Points, in no order, along strands that fork and pass close to each other.
In the rows, 128 means zero.
Two points are linked if the straight distance between their rows is under 93.4.
<498>: 110  116  162  109  134  105  146  88  145  91  124  145  132  110  139  156  119  126  129  86  163  114  147  163  57  124  95  74
<536>: 156  131  159  135  93  86  151  106  152  144  145  123  83  87  140  124  117  117  137  128  105  129  128  100  145  154  151  125
<639>: 116  130  120  143  136  141  100  120  72  130  125  140  180  150  147  137  179  130  121  146  125  123  105  149  153  150  108  128
<277>: 108  131  140  141  141  134  136  135  46  131  92  115  180  143  137  122  146  137  141  106  145  135  110  141  79  127  136  139
<433>: 162  131  94  106  162  103  123  104  93  89  120  140  105  73  72  116  100  128  83  127  141  138  138  91  126  141  130  92
<204>: 136  126  128  96  103  173  116  148  151  150  150  137  121  109  106  133  148  116  103  130  158  107  93  178  156  77  110  155
<95>: 87  140  181  96  118  116  146  144  132  161  144  121  126  144  140  115  133  112  135  125  107  125  125  154  120  109  152  131
<158>: 114  105  175  101  111  163  143  152  166  152  157  122  116  113  118  144  154  112  116  149  146  135  105  134  165  116  141  127
<542>: 136  124  113  151  75  106  164  124  127  121  161  133  112  120  140  129  152  105  149  174  84  120  119  120  135  173  180  143
<727>: 90  124  118  126  133  164  124  153  162  137  144  95  137  170  138  138  79  175  130  111  148  135  132  117  105  129  111  143
<43>: 76  130  148  115  127  114  132  139  178  146  117  128  113  174  124  137  78  130  136  112  138  133  148  132  73  101  128  146
<258>: 178  140  86  157  90  102  155  116  135  128  127  104  65  78  127  134  152  108  159  147  81  173  132  106  119  134  160  110
<62>: 170  149  146  134  129  149  132  175  108  133  129  92  100  116  111  125  127  98  163  134  101  147  123  123  158  142  134  156
<303>: 139  119  143  139  134  150  108  150  116  150  113  114  156  126  122  156  139  110  107  149  131  132  130  94  150  142  128  112
<209>: 103  135  128  134  158  155  119  148  98  118  89  89  148  153  116  117  105  135  152  109  148  159  132  125  103  120  127  167
<540>: 160  158  148  125  102  146  130  172  134  153  150  117  107  111  140  130  124  113  148  128  121  156  108  153  163  114  130  165
<908>: 114  139  146  129  143  159  127  156  117  122  100  104  124  169  111  110  104  126  135  125  136  152  119  117  126  105  144  159
<650>: 134  126  145  134  137  93  113  104  154  100  127  171  91  95  90  100  101  136  149  98  146  174  170  121  109  136  115  98
<460>: 109  151  120  145  151  132  94  104  118  156  113  133  158  166  171  114  140  131  110  118  108  110  129  151  139  121  114  131
<238>: 120  133  182  120  109  106  151  122  144  154  151  120  112  122  136  121  126  112  134  131  109  119  137  125  133  150  145  125
<137>: 133  129  127  159  69  101  133  125  150  157  168  151  106  135  161  135  141  108  147  154  94  110  113  119  144  152  154  149
<57>: 120  123  87  169  144  144  126  143  142  102  106  103  120  172  132  136  81  136  131  122  116  121  143  90  112  143  135  141
<125>: 100  123  111  123  128  161  126  112  116  124  132  140  165  166  135  105  146  169  123  152  127  126  96  142  158  101  160  145
<365>: 165  154  120  120  81  161  151  181  138  117  148  123  100  110  130  120  134  128  164  145  136  165  90  163  161  104  136  175
<69>: 75  122  144  84  144  129  136  112  102  130  145  136  165  168  150  129  179  137  116  125  116  138  106  189  133  85  124  133
<47>: 184  133  101  116  146  77  118  113  102  119  134  138  93  55  101  118  119  126  89  147  119  125  141  88  134  129  124  97
<599>: 118  114  117  153  165  134  154  91  120  87  107  123  128  124  120  112  115  130  111  138  106  109  143  83  134  166  153  117
<374>: 55  134  136  106  124  129  146  139  160  147  125  132  131  176  142  136  101  137  119  116  125  131  139  138  94  83  140  126
<683>: 126  123  78  177  139  131  117  136  151  118  126  106  148  150  143  138  87  160  136  104  120  119  149  94  95  157  108  132
<646>: 110  135  161  133  115  99  133  148  165  146  115  123  92  170  108  121  85  112  148  124  141  140  146  121  92  107  141  157
<855>: 152  140  114  142  128  165  95  143  101  132  131  158  166  131  143  150  168  116  112  151  138  121  98  135  175  124  92  135
<524>: 144  124  96  154  151  124  102  104  153  134  108  120  144  130  157  135  98  145  110  116  133  115  157  93  111  151  108  106
<659>: 134  139  118  126  63  118  130  139  132  156  181  153  114  143  168  131  150  107  142  155  112  114  106  149  158  143  151  160
<344>: 147  120  73  126  164  108  130  94  117  86  102  133  124  97  89  135  98  146  97  116  136  147  155  87  102  151  112  94
<752>: 99  122  157  139  152  110  148  83  126  101  112  124  140  130  122  88  118  134  140  120  126  107  150  104  113  159  150  114
<151>: 104  155  120  112  92  121  115  122  96  132  163  192  137  174  146  120  163  140  123  150  124  112  98  164  159  104  99  153
<704>: 145  163  99  174  166  142  81  139  114  145  78  129  132  144  151  121  101  126  133  107  123  120  145  124  118  123  111  141
<107>: 98  104  140  106  129  143  158  117  146  101  112  103  138  136  133  169  100  161  109  113  155  132  130  98  117  176  119  110
<195>: 95  134  162  106  137  131  138  133  63  133  101  118  189  152  147  129  146  143  143  104  135  134  104  157  95  100  122  138
<698>: 160  126  149  150  154  153  127  164  115  118  124  109  95  132  113  112  120  91  142  138  102  130  129  122  163  125  144  152
<224>: 98  123  178  108  147  105  136  120  116  139  126  117  153  141  150  142  153  97  135  110  122  108  139  176  83  108  121  96
<270>: 187  125  112  138  126  76  137  103  131  118  138  119  44  66  101  116  85  125  142  110  110  151  155  100  149  127  141  114
<732>: 102  116  119  142  150  164  121  116  133  109  131  119  148  150  150  99  133  152  118  151  123  119  113  125  165  121  163  134
<339>: 111  118  99  84  113  147  143  107  115  114  139  168  153  136  103  110  177  156  123  149  167  99  104  184  158  97  107  161
<451>: 105  108  157  98  124  118  155  92  139  92  111  126  160  125  142  165  108  151  107  94  146  117  126  121  103  168  109  98
<191>: 120  146  113  90  97  116  135  113  107  116  159  185  136  151  118  106  169  160  125  145  141  103  112  171  159  81  69  159
<21>: 176  135  111  114  85  152  145  174  138  108  138  155  105  111  97  115  135  148  143  139  149  120  81  161  165  79  122  169
<485>: 174  91  133  129  119  168  98  167  154  148  145  133  123  107  136  157  149  107  103  150  144  126  101  117  177  109  122  135
<774>: 133  126  124  140  160  151  111  136  115  123  96  84  168  112  125  136  122  136  129  110  152  145  154  105  95  158  107  117
<583>: 83  138  152  88  117  126  141  131  122  146  161  150  151  152  133  121  164  112  119  139  114  128  103  183  140  94  135  136
<388>: 156  126  128  125  129  74  118  100  123  102  147  165  69  76  95  96  80  137  142  91  134  153  164  101  138  138  127  108
<262>: 159  130  83  146  82  106  151  125  128  121  154  127  116  96  155  134  162  98  154  168  86  141  133  123  139  175  164  139
<56>: 124  105  95  140  147  126  154  92  109  79  98  135  120  111  83  132  104  143  111  118  127  125  150  87  107  163  127  97
<755>: 108  117  102  165  145  145  116  121  64  133  108  129  184  151  143  151  165  125  119  145  125  118  114  110  125  162  132  111
<295>: 156  107  91  174  159  135  131  147  143  103  92  101  101  160  107  152  94  111  117  126  123  130  144  82  124  134  115  120
<889>: 179  125  137  121  123  102  121  153  100  152  127  106  145  83  88  157  145  107  123  154  124  124  129  82  114  149  121  95
<868>: 119  129  135  146  147  105  123  96  161  91  121  159  111  117  99  84  99  146  152  94  137  155  167  125  86  142  118  108
<185>: 129  130  142  132  147  139  114  133  120  148  105  104  170  133  132  147  139  115  112  126  149  137  139  100  120  158  113  106
<707>: 108  123  140  101  118  170  121  147  155  162  144  121  119  119  105  146  158  109  101  133  153  127  109  159  153  83  124  127
<168>: 183  123  110  125  135  92  124  144  98  139  130  111  128  61  93  143  147  107  95  167  116  131  134  77  126  138  126  104
<73>: 132  148  105  127  81  125  122  138  121  127  172  180  119  155  156  106  144  130  136  152  121  108  100  155  180  108  127  169
<823>: 168  119  123  164  166  132  116  146  130  125  103  110  111  130  114  121  117  94  120  132  107  125  154  91  133  129  133  126
<196>: 114  162  119  155  149  132  86  121  127  160  95  133  140  152  149  114  112  121  133  116  122  109  146  136  116  123  112  132
<676>: 96  118  122  119  131  151  143  131  175  111  134  88  133  146  138  147  83  175  112  102  140  130  138  100  116  156  105  124
<771>: 112  107  108  97  126  168  126  114  118  122  132  147  173  146  109  123  182  165  130  157  159  109  90  173  152  119  138  147
<28>: 112  113  133  155  167  151  133  111  128  95  130  122  137  133  133  110  144  119  116  164  107  113  132  105  167  150  164  133
<665>: 122  144  158  120  131  83  118  123  135  186  144  144  110  110  163  128  154  103  150  116  103  99  148  188  93  117  116  99
<580>: 167  84  141  118  106  161  129  165  171  153  165  121  100  91  124  146  146  118  123  155  151  130  104  116  175  116  137  148
<426>: 176  125  117  131  100  76  142  96  140  128  137  118  70  52  128  130  108  132  136  126  94  137  128  87  150  141  152  121
<17>: 185  140  95  153  97  103  142  123  133  136  143  113  102  75  137  124  153  100  156  152  79  149  140  113  126  148  158  121
<486>: 110  128  123  143  152  152  123  146  84  123  95  81  174  134  125  121  130  138  148  103  152  147  140  122  81  141  118  146
<567>: 129  136  152  136  120  130  124  170  121  144  116  123  92  180  102  114  90  113  157  141  121  141  120  124  129  91  151  163
<286>: 145  118  124  135  130  171  95  164  134  147  130  136  139  138  128  155  153  122  103  148  145  124  99  111  168  117  122  116
<865>: 157  133  87  141  149  103  95  99  157  112  112  135  132  103  112  125  96  148  109  117  137  136  165  95  107  147  97  88
<769>: 84  132  114  107  136  166  113  145  164  148  126  111  124  175  141  131  100  163  114  108  137  138  126  138  130  87  137  133
<11>: 72  120  134  111  150  123  114  94  116  141  135  123  161  170  175  124  160  142  115  119  118  117  122  159  126  121  123  121
<647>: 163  122  113  98  86  157  132  154  158  129  157  148  109  95  111  118  138  125  134  138  167  108  90  178  164  91  116  164
<346>: 110  150  162  116  137  91  122  133  95  164  131  148  144  144  157  123  159  121  151  111  109  109  132  192  96  108  116  113
<436>: 112  114  154  93  116  101  145  80  153  96  110  150  137  125  134  168  101  139  108  80  152  113  137  139  90  156  117  75
<162>: 103  125  180  109  144  100  145  111  141  119  125  130  131  117  136  144  129  112  134  93  140  114  152  167  64  113  111  89
<813>: 110  130  155  126  148  102  135  88  141  108  114  133  130  113  123  89  112  135  145  90  138  123  163  131  94  155  133  108

A fork is a point with three links, a tip a point with one. Leave the first point through the second and follow the links. Name the first fork or tip that comes.
<21> / <647>: <286>
<813> / <868>: <704>
<676> / <727>: <486>
<151> / <191>: <599>
<191> / <151>: <258>
<727> / <676>: <665>
<707> / <204>: <344>

Follow the links from the first point to the second, and from the first to the third. Name the last point that the two ways share.
<47> / <270> / <57>: <344>
<485> / <195> / <769>: <486>
<639> / <769> / <62>: <286>
<732> / <823> / <650>: <599>

A fork is a point with three links. Follow the links from the first point to the second and name the forks in between, in order.
<209> / <21>: <486> <286>
<47> / <650>: <344> <599>
<73> / <865>: <599> <344>
<676> / <774>: <486>
<426> / <125>: <599>
<755> / <580>: <286>
<639> / <209>: <286> <486>
<295> / <168>: <344>
